Points on a hilly landscape, in no order, each with its height.
From any point a ball takes the steepest step (drop divided by distance) to one of its 2 nearest points. It stops when none of these is lower. Distance is the straight distance between rows; heights are no part of it.
Baz: [ 92 130 136 119 169 117 149 130 118 113 123  90  64  92 110 155 147 166
 127 156  88 142 133 184 167 154  67 150  93 120 102  94 102 126  88 194
 141  86 115 159 111  92 204 128]  h=4.87
lik: [189  83 154 163 102 131  96 118 155 115 131 206 145 201 131 114 108 133
 138 101 171 108  77  84 151 175 177 137 142 154 118 127 126 120 168  69
 110 145 130  80 147 193 117 163]  h=3.81
Pip: [125 135 108 172 131 144  88  97 128 138 113 165 182 147 131 147 137 147
 139 134 144 162 124 135 109 170 140 120 152  96 152  75 115 116 178 128
 136 158 176 163 158  89 174 155]  h=4.10
Fofod: [161 103 133 176 126 102 175 116 172 143 105 103 175 133 146 103 143 140
 127  86 130 128 118 104  85 122 148 133 139 133 117 153 120 151  92  59
 144 172 167  61 155 194  75 153]  h=6.05
milu: [115 117 114 180 131 123  96  54 129 136 109 145 188 127 139 160 123 130
 130 139 150 165 140 134 104 169 153 126 142 107 144  91  96 117 141 143
 149 133 187 178 175 105 166 159]  h=4.27
gusak: [103 133 160  98 133  96 154 111 129 126 145  73  96  39 119 137 114 105
 110 154 110 118 132 136 118 105  82 138  84 140 131 151 106 136  60 183
 165  96 118 145 117 128 147 106]  h=5.13
mip: [107 155 103  49 136 177  88 149 123 114 124 134  83 130 123 128 150 121
 121 133 117  90 143 131 131 101 133  99 137 113 175 127 159 144 181  94
 105 130  81 136  89  83 116  77]  h=3.01
Ketil: [142 108 146 199 113 117 133 102 143 111 116 161 163 150 132 145 137 149
 160 119 132 169  92 114 120 171 153 160 124 148 134  82  95 120 115 121
 139 132 176 101 130 175 124 148]  h=2.59
rep: [105 151 124  86 131 142 140 153 128 102 140 100  89  82 116 125 160 158
 130 145  75 125 113 153 117 111 110 134 139 120 148  94 124 126 114 128
 119 122  93 110  65 127 111  96]  h=3.60
rados: [122 122 139 182 134 131 129 100 135 129 106 136 156 122 123 163 149 162
 166 134 101 183 107 155 114 171 122 142 142 115 140  65  87 121 112 138
 152 137 193 131 142 124 162 147]  h=2.02
Mogod: [126 151 126 122 134 122 158 163 152 127 104  80 129 109 131 118 169 175
 142 122  59 161 118 154  83 119 118 144 148 100 142  97 113 126  86  91
 133 162 134  84  95 130 105 129]  h=2.72
kor: [112 142 141 113 148 107 149 133 124  90 192 100  67  39  88 152 143 132
  79 162  90 111 132 140 162 127  83 168 100 153  99  90 134 137  92 201
 127  88  79 128  70 126 149 115]  h=7.47
Lek: [124 146 110 143 141 151  96 131 124 158 112 158 183 148 126 140 128 169
 145 123 134 146 128 148 106 150 131  98 161  87 144  94 132 126 191 110
 127 182 157 158 143  66 171 141]  h=3.90
kat: [123 117 151 171 141 111 167 115 134 119 116  87 124  94 122 160 150 174
 149 134  76 173 113 176 140 159  84 168 120 118 110  90  78 126  55 164
 171 109 179 121 129 135 160 147]  h=4.62
bolo: [176  77 137 160 117 127 114 117 146 142 131 177 169 182 129 115  96 138
 130 101 172 103  97  89 146 159 171 109 165 134 110 152 139 132 170  57
 117 150 137 107 161 182 118 157]  h=3.67
kogid: [111 133 151 153 116 118 137 119  98 120 165 132 101 128 106 124 110 108
  98 147 121 128 148 120 174 145 105 172  85 156 106 133 121 105  99 215
 126  89  97 136  99 131 141 128]  h=3.95
Zarob: [109 128 143  75 140 114 148 121 122 142 155  96 104  52 113 140 110  21
  98 152 179  82 131  85 106  57 115 105 105 158 137 176 148 155 106 129
 135 109 110 156 151 167  93  94]  h=2.87
subor: [182  66 141 161 119 108 143 119 155 151 119 143 162 164 128 107 109 137
 127  96 162 101 101  85 136 136 172 107 167 143  93 166 139 139 146  43
 120 152 138  80 167 205  93 151]  h=3.84
Zib: [162 102 127 132 104 143 103 135 123 145 139 175 137 195 133  97  92 112
 116 119 190  90 116  93 162 140 150 100 150 117 117 188 162 128 178  86
  97 129 113 122 152 159 123 153]  h=3.27
Bikov: [104 117 134  85 141  93 153 112 117 160 129  83 111  54 127 134  97  23
  98 121 200  89 143  98 108  56 116  94  92 142 127 189 150 149  92 128
 144 120 130 176 166 155 115 103]  h=2.92
zom: [142 132 147 154  98 127 161 144 138 137 134 112 124 122 123 102 145 146
 134 129 109 137 101 116 119 138 129 149 132 138 132 133 119 121 110 126
 124 130 129  85  95 167  92 130]  h=7.33
kerob: [120 158  91 103 131 163  93 152 102 130 115 161 121 176 139 119 141 150
 149 125 129 126 128 159 128 135 115 107 130  94 159 100 144 122 190 144
 107 151 138 139 110  58 176 119]  h=3.58
rop: [120 126 159 140 120  97 170 107 127 135 147  76 117  61 124 131 111 120
 114 145 106 129 123 133 130 112  98 154  95 143 124 153 100 121  49 185
 168 107 137 122 114 153 129 128]  h=5.19
suson: [169  83 126 123 109 133 102 150 122 149 136 161 138 181 114  90  95 123
 112 113 176  85 115  94 175 127 151  81 177 119 101 194 164 145 179  54
  99 145  97 117 168 167 118 143]  h=3.18
Rusu: [126 111 120 146 128 103  99  61 115 104 107 135 171 155 181 155  96  82
 114 153 161 127 180 125 101 141 163 140 100 139  91 130 120  79 108 201
 148  81 159 196 220  86 144 158]  h=4.06
fet: [130 115 126 179 133 115 135  69 146 158 111 134 204 104 134 155 115 153
 151 107 137 156 117 131  94 147 154 118 153 105 130 113 103 140 119 107
 158 158 199 143 157 132 137 152]  h=1.60
vitad: [157 128 117 130 140 144 101 169 142 167 111 148 186 156 110 125 116 181
 144  98 121 136 123 135 131 131 156  91 182 111 123 132 137 152 189  47
 126 200 115 124 140  96 127 132]  h=4.73
nuga: [166 132 117 145 106 167  82 155 126 137 129 196 137 198 125 108 137 150
 150 105 144 130  87 135 141 162 142 117 143 121 152 110 134 128 184 112
 111 167 130 111 121 110 142 138]  h=7.17
venad: [152 136 109  91 132 121 139 168 169 122 142  76 126 102 129 112 165 132
 115 140  87 141 133 120  99  77 149 110 162 142 142 150 126 163 120  45
 110 151  88  66 127 158  42 137]  h=6.51
Vupe: [115 151 129  42 161 161 113 143 152 105 166 108  96  75 117 174 149 100
 120 150 113 107 135 112 119  70 147  93 162 146 164 136 148 164 145  60
 118 108  80 122 133 129  39  83]  h=6.69
fugu: [137 143 105 101 137 155  95 170 127 162 112 144 154 160 112 127 117 169
 139 110 122 127 131 144 134 117 147  85 162  99 141 135 150 149 195  65
 115 191 107 134 118  74 138 117]  h=4.89
Fike: [113 159 111  79 155 137 139 168 149  94 129  88 102  85 135 133 173 169
 126 141  47 136 121 157  98  90 130 134 151 112 161  81 121 126 103  87
 117 138  88  94  73 128  87 111]  h=3.37
ruli: [112 142 145 124 108 130 133 135 107 123 171 134  92 107 107 110 118  96
  99 153 127 109 132 104 159 124 110 157 101 153 127 142 130 115 122 189
 111  91  90 122  79 140 122 119]  h=3.91
Lovi: [160 107 149 177  98 138 113 118 139 122 133 191 143 189 130 119 120 134
 148 111 157 130  85  99 145 173 158 149 131 148 136 116 119 112 147 113
 118 133 136  95 125 170 115 147]  h=3.92
pere: [ 89 162 139  42 162 170 115 138 141  96 159 115  82  69 119 162 150  96
 116 148 109  82 139 116 107  93 122 100 139 138 173 119 151 146 142 105
 121  98  83 148 114 111  78  71]  h=6.73
Mup: [136 142 118  62 139 144 128 157 157 110 159  96 109  81 120 141 154 117
 120 158 101 125 127 116 114  65 150 102 163 148 150 144 141 164 137  59
 110 126  80  89 119 149  36 106]  h=6.62
rema: [ 69 155 140  65 156 126 134 125 130 106 119  86  74  64 120 149 144 139
 125 155  96 105 140 150 112 116  86 121 110 109 152 102 125 134 100 156
 140  97 104 156 101  95 164  84]  h=5.02
Ziri: [127 141 137 142 126 115 171 134 148 134 109  78 143  99 136 122 152 168
 149 119  78 158 118 151  89 129 104 146 144 101 134 112 105 129  69 113
 152 150 166  90 110 139 116 131]  h=2.35
Gom: [135 127 112  92 115 138 126 153 136 160 124 108 130 121 111 119 127 136
 129 129 131 125 127 120 126  99 147  94 167 120 135 172 151 156 155  60
 114 154  95 115 124 133  92 109]  h=2.51
sizev: [118 129 136 150 119 122 106  99 102 104 134 158 143 186 161 133  91  85
 118 153 156 126 169 116 139 151 138 155  87 143 101 139 132  80 115 213
 123  80 136 160 170 106 142 150]  h=3.15
lop: [110 123 155 145 134 102 125 106  99 105 134 131 125 157 136 138  89  83
  98 159 126 126 178 129 147 140 115 168  57 168  76 148 125 100  78 238
 138  73 112 161 169  98 152 135]  h=3.35
Vog: [121  71 139 180 133 113 115  19 130  99 122 154 171 148 153 178  79  97
 110 139 152 134 148 124 114 142 173 139  91 148 111 122  87  87  83 168
 145 114 170 161 177 164 119 155]  h=4.68
teneg: [106 154 114  92 143 150 117 148 122 152 102 124 124 135 123 138 133 172
 152 127  99 139 128 162 109 122 127  99 150  87 157 108 137 127 158 102
 116 172 126 134  97  72 155 104]  h=3.16
lil: [135 103 123 109 125 110 167 114 134 171 145  87 123  73 128 116 110  79
 108 132 164 106 117  98 117  54 129 101 139 140 119 194 144 142  96 103
 139 138 125 116 151 192  72 118]  h=5.40
Rabef: [130 134 138 138  96 145 133 143 120 140 140 141 111 142 118 106 132 138
 136 133 129 128 109 123 139 143 124 136 129 132 142 137 125 116 137 141
 113 123 116 106  88 142 115 121]  h=7.28
pes: [126 115 148 184 114 124 138  92 127 127 125 144 151 146 131 149 122 143
 152 131 130 162 112 126 133 167 137 149 119 135 133 109  96 111 104 155
 142 117 170 123 131 153 132 141]  h=2.42
Puro: [126 131 119 144 139 119 152 100 143 182 112 108 193  99 129 143 105 160
 153  97 127 152 129 138  88 121 134 101 164  91 122 142 122 151 120  89
 156 172 176 140 148 112 131 135]  h=2.09
sube: [129 122 133 183 130 142 145 139 105 101 161 137  74 136  95 150 149 147
 126 117 100 164 135 160 204 177  91 184 101 145  87  74 110 109 110 198
 128 107 116 132  96 126 164 140]  h=4.12
Nogu: [105 126 146 137 137  96 125  84 118 137 113 107 138 117 153 152 107 113
 128 148 137 146 165 155 114 139 113 122  83 135 116 146  98 116  81 206
 157  85 164 177 183  84 174 145]  h=3.85
lokaz: [141 103 107 115 157 115 127 160 132 176 113 116 188 129  96 112  98 158
 131  95 129 136 145 116 146  87 149  81 195 112 100 182 141 177 166  33
 134 175 104 138 166 124 103 118]  h=3.00
Mul: [128 124 105 151 122 118  96  81 116 127 128 161 179 172 171 134  94 103
 118 135 185 129 153 106 119 153 156 121 131 110 125 139 141  97 165 149
 125 105 160 179 183 106 149 168]  h=3.20
Nuri: [118 138  96 112 139 168 114 160  89 102 140 156  63 158 117 108 169 153
 144 114  96 125 119 166 159 134  93 135 117 111 145  70 126 114 153 167
 110 127 109 131  62  88 175 106]  h=1.14
sero: [117 148 111  87 144 155 120 165 126 126 108 120  94 126 124 131 159 175
 147 127  67 134 110 166 117 111 133 119 148 100 163  83 129 118 136  98
 113 160 100 110  68  95 129  96]  h=2.82
Soro: [134 121 143 202 123 133 146 131 122  99 130 143 116 139 112 151 153 160
 157 119  98 181 106 149 161 181 109 177 120 146 115  65  96 111 105 158
 141 114 159 112 111 151 146 141]  h=4.30
kaniv: [132 123 122  97 121 116 175 124 147 147 153  68 123  54 132 117 124  93
 117 140 133 118 120 111  95  57 119 118 142 143 133 174 130 149  83 104
 143 140 126  99 135 178  63 116]  h=5.48
sif: [121 133 152 141 124 102 160 127 117 111 179  91  91  61  95 131 127 126
  92 155  93 130 125 130 158 126  93 177 101 154 104 118 118 124  79 200
 137  95  97 116  80 148 131 127]  h=7.44
Razas: [175  66 128 160 127 125  82 100 145 117 139 199 180 195 132 118  83 125
 117 102 189  97 104  85 153 165 170 108 163 125 114 146 141 126 195  62
 113 143 140 132 172 173 134 177]  h=3.56
gev: [123 128 129 118 111 125 157 119 133 168 128  98 132 102 127 118 113 124
 135 129 142 127 122 114 109 110 132 110 141 119 134 175 134 138 115 108
 134 138 132 123 123 151 102 118]  h=2.66
Voza: [132 129 148 184 128 115 168 138 133 106 117 103 122 113 118 140 164 174
 150 120  77 174 109 155 131 164  95 173 125 125 116  78  95 120  79 146
 149 120 169  99 106 153 138 141]  h=4.44
mebe: [154 108 151 199 115 100 138 114 158  93 103 171 163 159 139 129 151 146
 154 108 134 163  85 101 103 166 163 175 114 167 126  81 101 129 120  88
 134 143 172  70 129 204 112 154]  h=2.79
div: [106 146 123 114 125 151 131 150 106 117 129 130  84 131 114 120 153 157
 143 132  96 134 116 161 143 140  98 132 125 113 147  95 121 113 134 159
 117 120 114 126  71 104 153 105]  h=0.94
Sobud: [128 142 100  65 147 172  97 164 133 104 133 133  78 122 126 126 169 158
 130 131  65 110 114 152 129  92 154 113 149 122 175  86 135 130 155  80
 108 144  70 105  64  97  99  89]  h=2.47
buzi: [101 140 136 141 132 127 125 118 102 120 129 127 106 144 128 138 130 132
 138 149 120 152 148 159 155 163  95 143  96 130 122 113 109 108 115 204
 130  85 137 152 129  92 176 136]  h=4.21
norez: [144 107 104  88 133 124 107 163 121 160 121 117 145 133  94 113 111 139
 117 115 138 119 144 112 161  83 151  77 188 119 112 186 155 179 175  30
 115 160  77 133 157 131  96 110]  h=2.77
Losib: [119 139 126 139 117 119 114 100 106 128 127 148 147 169 165 132  97  97
 127 145 173 132 159 115 127 147 138 130 103 125 122 150 138  95 136 183
 123  89 148 165 165 102 151 153]  h=3.07
Venum: [146 116 128 166 115 104 189 106 161 144 114  77 161  97 155 107 132 131
 127  98 117 133 122 122  88 107 122 141 131 126 128 153 112 140  60  99
 161 159 176  71 140 184  78 148]  h=5.83
maz: [110 135 111  73 127 135 123 140 121 156 124 108 116 109 113 122 119 104
 119 136 160 106 144 110 124  89 133  90 151 117 136 186 164 161 161  78
 116 134  98 152 135 130 105  94]  h=2.70
valad: [121 128 152 127 111 110 164 105 125 155 147  96 118  79 128 122 100  95
 116 143 134 119 123 107 122 102 119 132 102 142 131 173 120 118  79 163
 145 112 130 123 118 166 110 120]  h=5.26
beviz: [136 110 152 188 116 103 174  92 147 127 117 100 160 107 145 138 126 146
 143 113 112 150 113 128 110 140 128 161 112 136 126 123  90 125  56 141
 166 130 191  90 132 175 111 144]  h=1.64
tep: [161 126 126 152 127 106 161 155 175 139 111  83 162 136 134  93 171 145
 118  97 100 144 132 118  77 118 140 133 147 129 130 156 119 156 100  41
 127 182 127  53 146 173  65 153]  h=6.25
Tatu: [156  93 134 151 114 138 101 101 128 129 145 183 144 209 149 117  74  94
 115 122 196  99 125  82 154 149 161 120 129 120 117 171 150  99 163 115
 102 113 130 128 154 165 121 170]  h=3.38
dodu: [105 126 145 142 154 116 159 127 125 120 124  86  88  94 112 158 148 173
 140 149  78 159 120 186 159 157  74 156 112 116 104  92  90 122  73 179
 154 100 141 142 115 111 185 138]  h=4.78
kom: [103 164 129  69 116 131 114 142 115 116 125 127  91 114 135 114 122  55
 109 155 174  79 161  90 127 103 117 123 100 139 143 159 170 137 154 153
 109  79 102 156 121 106 133  96]  h=6.81
Makis: [114 138 128 146 135 143 144 152 107 117 123 127  88 129 113 131 160 172
 154 125  81 158 108 172 150 156  91 141 130 111 132  72 109 107 117 161
 127 125 134 126  85 112 166 122]  h=1.15
fuv: [105 135 114 117 148 143 146 150 106  90 152 119  46  96 101 133 171 163
 123 134  82 122 122 174 173 139  85 154 116 119 115  60 125 118 118 177
 118 108  93 135  58 112 169 110]  h=7.53
poz: [150 140 101  69 123 175  84 170 131 123 128 141  88 147 117 114 159 149
 133 123  87 114 113 147 141 101 154 103 146 123 171 116 139 137 173  73
 104 160  70 101  77  94 102  95]  h=2.20
Zasu: [ 96 163 139  75 121 143 119 138 115 108 153 128  83  89 117 119 131  69
 100 162 145  82 148  99 134 107 109 129 101 148 149 144 148 137 142 164
 112  82  88 144  96 122 119  95]  h=6.79
tukon: [136 154 117  99 140 129 140 180 161 117 113  85 119 113 132 115 173 169
 128 128  54 151 122 148  91 102 137 132 153 113 154 100 120 130 109  67
 116 161 101  78  88 127  83 127]  h=3.08
tev: [119  87 119 185 130 111 102  21 135 116 110 145 186 127 147 172 103 113
 119 136 152 154 143 131 106 154 174 135 118 127 131 105  82 108 107 147
 154 126 184 177 181 140 141 161]  h=4.47
vur: [175  57 128 169 150  94 144 110 163 141 108 147 208 145 128 111 105 151
 127  73 151 109 110  94 123 128 173 107 178 136  84 149 132 159 150  24
 139 171 156  94 180 196 101 153]  h=4.09
mibe: [111 129 130 169 132 141 112 111  98  96 143 155 118 176 127 143 120 117
 131 144 129 156 156 150 175 176 108 169  89 146 105  98 107  99 121 219
 126  87 130 152 148 104 159 146]  h=4.14
dod: [149 107  90 158 128 125  68  80 132 100 126 179 194 187 165 126  97 104
 103 128 193 120 141  95 127 162 171 138 146 102 127 119 145  94 194 124
 120 119 155 183 187 115 144 181]  h=3.30
pavi: [121 139 146 135 111 122 158 137 123 124 152  95 103  89 113 116 142 142
 123 146  99 134 113 131 132 128 102 156 119 136 130 125 116 118  94 163
 132 111 113 107  80 153 114 123]  h=7.40
Sime: [107 145 157  89 125  82 130 128 116 122 109  95 108 101 152 129  97  45
 113 156 161 102 178 100 116 101 117 136  52 159 116 159 147 127  90 199
 138  64 120 179 158  91 167 109]  h=3.48
legu: [ 95 158 139  61 131 152 125 137 127 110 154 116  86  71 112 135 142  90
 113 158 125  90 135 113 112 100 114 112 124 141 159 138 145 145 139 129
 117  98  87 139 100 125 100  82]  h=6.77
vuvi: [146 135 129 149  99 156 114 149 121 139 130 170 120 176 120 108 138 146
 149 115 133 136  94 129 143 158 133 130 138 128 148 123 125 119 155 125
 112 140 123 103  96 127 127 129]  h=7.23
mimig: [138 105 138 187 123 106 152  67 151 139 108 129 188 112 146 154 119 147
 154 109 134 156 112 126 100 146 154 138 134 123 131 111  94 134  89 116
 160 146 203 111 147 163 120 152]  h=1.16
farim: [166 121 157 188 106 113 148 146 161 113 107 151 148 167 133  99 169 148
 137  98 121 135  90 100 102 164 151 167 123 161 124 113 110 131 124  76
 124 147 147  50 122 199  92 148]  h=2.64
met: [174  96 127 172 149 105 131 134 170 147 101 148 223 141 120 121 124 169
 142  81 132 134 113 108 102 143 175 118 176 131  99 124 125 167 159  26
 144 193 155  97 170 161 110 153]  h=4.34
zit: [114 140 130 113 116 107 130 113 107 146 119 126 133 144 159 125  93  78
 124 143 184 111 166 104 118 122 132 114  97 127 120 177 153 112 131 166
 125  93 141 168 156 111 147 136]  h=2.98
Rimal: [151 146  89 102 109 153  79 159 112 130 127 174 145 199 147  93 110 121
 125 117 183  96 131 119 152 132 137 101 140  99 136 162 177 137 208 117
  99 133 121 140 145  90 150 141]  h=7.02
ziv: [ 92 159 111  59 141 166 107 143 117 107 121 128  77 118 127 127 153 134
 128 137 107  96 139 146 122 111 115 110 125 108 171 108 147 129 159 129
 110 121  91 141  78  81 140  76]  h=3.17
dugo: [126  52 139 167 142 115 117   4 138  82 123 162 171 160 159 185  55  72
  90 128 157 110 153 116 108 117 182 131  82 151  90 129  99  70  89 158
 134 122 166 163 174 176 102 158]  h=4.85
lifo: [173 134 141 156 105 137 126 170 155 137 103 152 145 172 125 105 162 167
 150 100 108 141  89 126 112 155 152 133 154 140 134 111 122 131 152  71
 123 176 130  73 119 146 105 133]  h=2.21
Fud: [101 154 110 110 142 151 112 138 103 138 107 142 122 150 134 137 141 160
 155 135 112 142 132 171 117 144 107 102 135  88 155  88 128 115 165 148
 114 148 153 149 118  60 192 124]  h=3.42
Puliz: [126 105 140 127 122 105 168  96 124 178 137 100 123  88 136 124  83  72
 107 124 173 104 126  98 123  77 129 106 113 135 120 197 138 120  86 134
 145 127 141 137 151 182 102 126]  h=5.33
lumal: [144 133 112 144 118 173 110 169 101 112 142 176  80 175 114 103 169 157
 156  97 102 144  91 156 158 149 105 142 130 124 143  72 117 111 156 150
 116 143 117 110  70 110 155 118]  h=1.33
silin: [115 116 138 149 138 104 109  76 115 114 111 123 152 145 160 156 110 103
 124 159 138 145 175 152 118 152 129 139  85 146 101 131  99 100  93 216
 153  77 155 184 207  81 161 153]  h=3.93
Sobok: [129 164  90 103 113 139  90 140 106 127 117 160 147 180 163 112 120 115
 137 130 174 118 143 127 132 137 129 115 126 103 140 136 167 115 192 161
 107 111 142 156 143  67 168 140]  h=6.94
vig: [124 124 129 181 116 151 103 110 106 103 143 183 131 190 131 134 121 119
 139 130 144 155 129 129 162 178 126 159 107 141 133  96 109  96 136 188
 120 107 138 136 134 125 142 148]  h=4.08
pupo: [107 137 131  74 124 133 129 133 121 141 142 111 101  89 116 124 123  58
 105 155 177  86 141  90 118  81 123  99 124 138 137 185 161 153 145 108
 115 109  99 156 134 149  97  94]  h=2.81
giv: [125 119 134 183 132 136 138 126 102 102 172 140  80 146  89 153 129 128
 100 128 106 158 156 151 213 177 101 199  84 161  64  90 122 112  98 221
 126 107 101 134 113 119 158 141]  h=4.07
lemu: [ 97 145 139  82 128  88 138 116 121 148 103  85 117  85 151 136 102  68
 124 134 176 108 172 115  99  99 113 103  76 134 127 168 143 143 100 164
 145  91 142 186 162  94 167 105]  h=3.55
dinin: [119  98 104 112 159 106 141 136 119 182 113 118 177 114 108 109  88 130
 127  92 158 124 143 114 138  73 131  78 182 106  97 201 151 178 155  52
 141 158 120 164 172 135 108 115]  h=3.19
Mun: [112 100 108 108 148  97 159 115 121 187 118 101 149  85 123 115  90  97
 121  91 177 117 135 112 122  63 123  83 155 113 103 202 151 164 119  80
 146 149 136 165 169 153  99 114]  h=3.13
mesu: [115 114 155 180 131 115 138 108  99 110 165 129 105 143  99 150 101 115
  89 146 107 143 160 135 185 160 108 193  72 168  72 125 117 108  79 228
 135  95  99 140 128 128 146 135]  h=4.00
fupat: [168 137 109 101 124 168  95 189 130 122 124 154  89 165 120 102 178 168
 145 106  72 130  93 157 132 113 148 122 146 127 159  91 126 123 162  83
 110 178  85  89  67  98 116 107]  h=1.86
ver: [122 170 100  88 109 122 101 142 103 118 110 143 130 167 171 114 115  94
 139 141 179 110 159 116 138 127 128 128 105 121 128 143 172 109 167 183
 111  81 135 156 145  67 165 131]  h=6.89
Potu: [111 152 106  67 122 157 103 149 121 138 119 127 106 127 121 121 130 114
 122 137 147 101 145 123 129 103 131  92 139 115 153 161 165 149 180  89
 107 133  92 142 112 101 119  90]  h=2.84
pabe: [157  97 111 154 125 134  78  97 135 111 141 191 172 206 157 123  82 105
 110 117 198 105 127  91 144 161 164 123 144 111 125 146 151 104 188 109
 107 120 144 152 174 142 136 180]  h=3.43
fuze: [123 143 133 112 105 147 121 152 109 105 203 160  86  96 103 105 131  89
  83 154 124  90 118  95 164 107 117 157 113 167 125 132 139 131 142 180
  92  95  69 104  59 150 100 118]  h=3.86
lirep: [105 129 125 105 123 111 149 111 118 175 125 103 135 101 134 126  98 101
 129 121 170 120 144 113 107 103 127  93 125 114 126 188 146 141 120 119
 135 128 143 160 144 132 131 115]  h=2.80
Tegov: [116 125 167 118 129  81 134 113 108 118 120 110 119 127 151 131  77  45
  97 156 143 108 178 111 121 103 126 148  45 171  91 166 138 108  70 221
 143  71 113 171 175 100 158 124]  h=3.44
sebon: [131 146 135 104 109 152 133 158 126  97 191 140  89  79 105 109 147 117
 104 153 102 100 105 111 140 101 118 145 130 164 131 120 134 137 136 148
  98 101  75  93  58 157  77 113]  h=3.82
vefig: [114 123 134 179 126 135 117  90 118 124 123 147 146 149 130 157 132 140
 151 142 124 173 127 149 133 178 126 140 123 125 140  86  92 108 123 170
 142 115 172 148 149 117 163 149]  h=2.26
bolez: [170 123 131 161 134 130 116 151 159 155 103 154 205 152 118 129 132 178
 152  92 125 144 108 122 108 150 167 114 175 123 119 115 129 152 169  47
 136 200 144 103 146 126 120 142]  h=4.54
Bapip: [ 92 152 134 100 136 101 122 108 114 141 103 103 130 116 154 142 119 121
 143 147 144 136 166 145 106 136 105 106  98 116 131 136 126 126 120 181
 140  89 159 179 158  63 190 128]  h=3.72
Lomu: [111 139 131 139 148 134 154 157 126 124  99 108 109 116 121 144 164 193
 163 127  54 166 102 181 119 145  94 141 147  92 132  58 102 112  97 131
 134 147 154 118 101 111 167 127]  h=1.49
Viso: [167 136 117 136 123 172  99 181 117 124 121 181  99 184 116 107 173 168
 161  94  94 144  79 156 136 140 125 128 143 125 152  77 122 116 165 111
 118 176 118  99  81  99 144 115]  h=1.55
suve: [182 131 150 165 114 116 129 174 168 123  93 150 151 177 129  95 179 159
 136  91 104 136 100 118  94 161 159 143 145 155 125 117 118 142 144  45
 122 181 129  51 138 172  94 146]  h=2.41
gulel: [122 123 133 144 121 111 158  89 133 173 119 104 161  99 138 137 104 137
 146 110 142 142 126 130 101 128 131 109 137 108 129 161 119 135  96 123
 154 142 173 135 143 139 127 133]  h=2.43
Defum: [ 75 145 131  87 162 121 135 130 116 108 108  97  67  98 126 140 149 152
 133 156  96 121 145 172 143 140  74 127  99 112 129  90 114 127 111 185
 130  87 115 163 108  77 203 107]  h=4.94
ramu: [154 107 103  95 117 140  89 168 114 146 125 151 142 169 106  96 101 130
 112 117 161  95 136 111 175 108 147  73 176 114 115 191 169 167 195  48
 101 152  83 137 162 129 121 121]  h=2.99
doko: [157 140 128 130 118 141 127 174 152 149 103 127 141 155 122 116 155 175
 148 108  91 149 106 138 110 135 149 121 161 122 141 117 129 134 148  67
 118 185 117  86 108 119 106 126]  h=1.97
tomo: [162 137 102 111 106 168  75 161 119 140 128 181 137 197 126  98 124 142
 135 108 156 106 112 134 148 140 139  97 145 108 149 143 157 141 200 102
 102 162 109 125 127  95 145 133]  h=7.09
kupiz: [160 139 120 120 131 118 142 176 176 125 127  79 137 126 129  95 182 145
 110 119  77 148 134 125  85 105 142 124 149 134 141 143 117 151 114  40
 111 171  97  54 128 158  55 154]  h=6.39
lezin: [125 149 123  82 130 157 130 164 135  83 170 124  86  83 116 118 164 141
 119 148  77 110 111 134 124  98 127 134 140 147 146  98 132 135 136 118
 102 112  74  95  57 136  74 102]  h=3.73
rez: [104 171 117  69 117 122 110 142 109 111 104 124 102 136 155 119 125  85
 132 148 167  96 167 109 130 118 113 128  93 130 137 139 168 123 154 176
 116  74 120 162 126  71 164 102]  h=6.85
duk: [131 152  94 120 131 157  84 146 115 146 119 167 165 174 140 122 125 153
 140 119 150 128 130 145 120 141 129  96 149  92 148 116 152 131 208 121
 113 164 145 154 139  60 171 138]  h=3.74
bab: [106 141 127  94 122 106 135 127 109 153 119 114 118 120 145 118  98  60
 111 138 197  97 160  90 119  96 130 105 104 128 121 193 165 133 137 135
 121  99 126 173 149 126 137 117]  h=2.91
Nilas: [136 126 149 167 117 102 183 117 144 124 126  73 139  87 137 120 144 151
 129 121  91 147 117 142 107 131  98 167 117 128 125 126  94 126  47 144
 166 129 171  85 115 166 110 142]  h=1.96
likir: [ 84 149 152  69 143 117 142 117 135 113 138  81  85  46 118 142 131 107
 115 159 114 103 141 128 109 109  85 125  97 131 148 130 123 141  90 164
 146  90 106 156 111 112 150  85]  h=5.08
Pigaz: [142 119 131 203 135 145 153 153 118  91 141 146  82 136 102 152 168 161
 152 102  87 181 111 163 187 180  97 184 118 147  96  45 104 110 114 164
 134 118 141 119  99 143 163 142]  h=4.22
pibip: [142 139 114  97 119 142 127 164 147 155 115 109 131 129 117 121 140 162
 140 122 101 138 119 136 116 110 149 107 163 114 145 140 139 142 149  66
 116 169 101  99 104 118  97 114]  h=2.27
tet: [149 115 136 190 106 152  98 123 123 101 144 208 125 199 124 121 128 126
 144 108 151 149  96 110 166 178 141 169 112 151 136  93 109 104 142 155
 113 123 131 108 117 155 127 148]  h=4.01
Dar: [ 83 155 139  72 134 105 133 116 125 140 101  87 107  88 140 135 118 104
 132 142 150 113 166 129  97 116  99 104  94 117 141 148 138 141 115 155
 136  99 137 174 137  83 174  97]  h=3.62
kopi: [121 140 135 159 142 137 142 139 136 139  96 124 147 121 123 155 156 182
 172 124  75 179 104 169 101 154 113 134 157  96 139  61 101 119 115 119
 142 163 182 114 123 109 159 134]  h=1.65
Tis: [144 117 108 125 123 104 187 118 159 159 125  61 145  72 146 106 128 112
 117 106 129 129 130 122  88  67 120 121 151 126 127 175 127 151  71  82
 156 165 148  83 148 176  61 135]  h=5.62
rolom: [117 119 135 148 129 124 105 103  98  71 130 156 142 191 150 136  91  82
 111 164 131 122 178 131 149 151 133 187  79 167  57 115 132  80  98 249
 130  70 119 162 197  91 140 145]  h=3.25
Mafev: [101 145 128 101 155 128 148 137 120  80 173 105  54  51  98 150 163 155
 100 156  83 106 125 158 157 129  83 156 112 129 110  69 131 134 102 183
 127  93  80 134  63 123 153 107]  h=7.49
Fid: [107  98 115 100 151  85 154 113 113 178 121  99 128  78 127 122  92  56
  99 100 206  97 134 104 127  46 116  80 132 126 104 208 159 154 112  92
 143 136 134 177 174 166 101 109]  h=3.02

For each start below, name the point where the ball stops.
lop -> mimig
tep -> mimig
duk -> div
Fid -> doko
Ketil -> div
sube -> mimig
mip -> doko
Sobok -> mimig
buzi -> div
fugu -> div

Call two points neighbours if one is among the 2 nearest of the other. Go from one point of each pair to the other, from neighbour to neighbour, staying as low as possible. Name the highest point that can't be avoided.
div and mimig -> pabe
norez and doko -> dinin
doko and div -> mebe
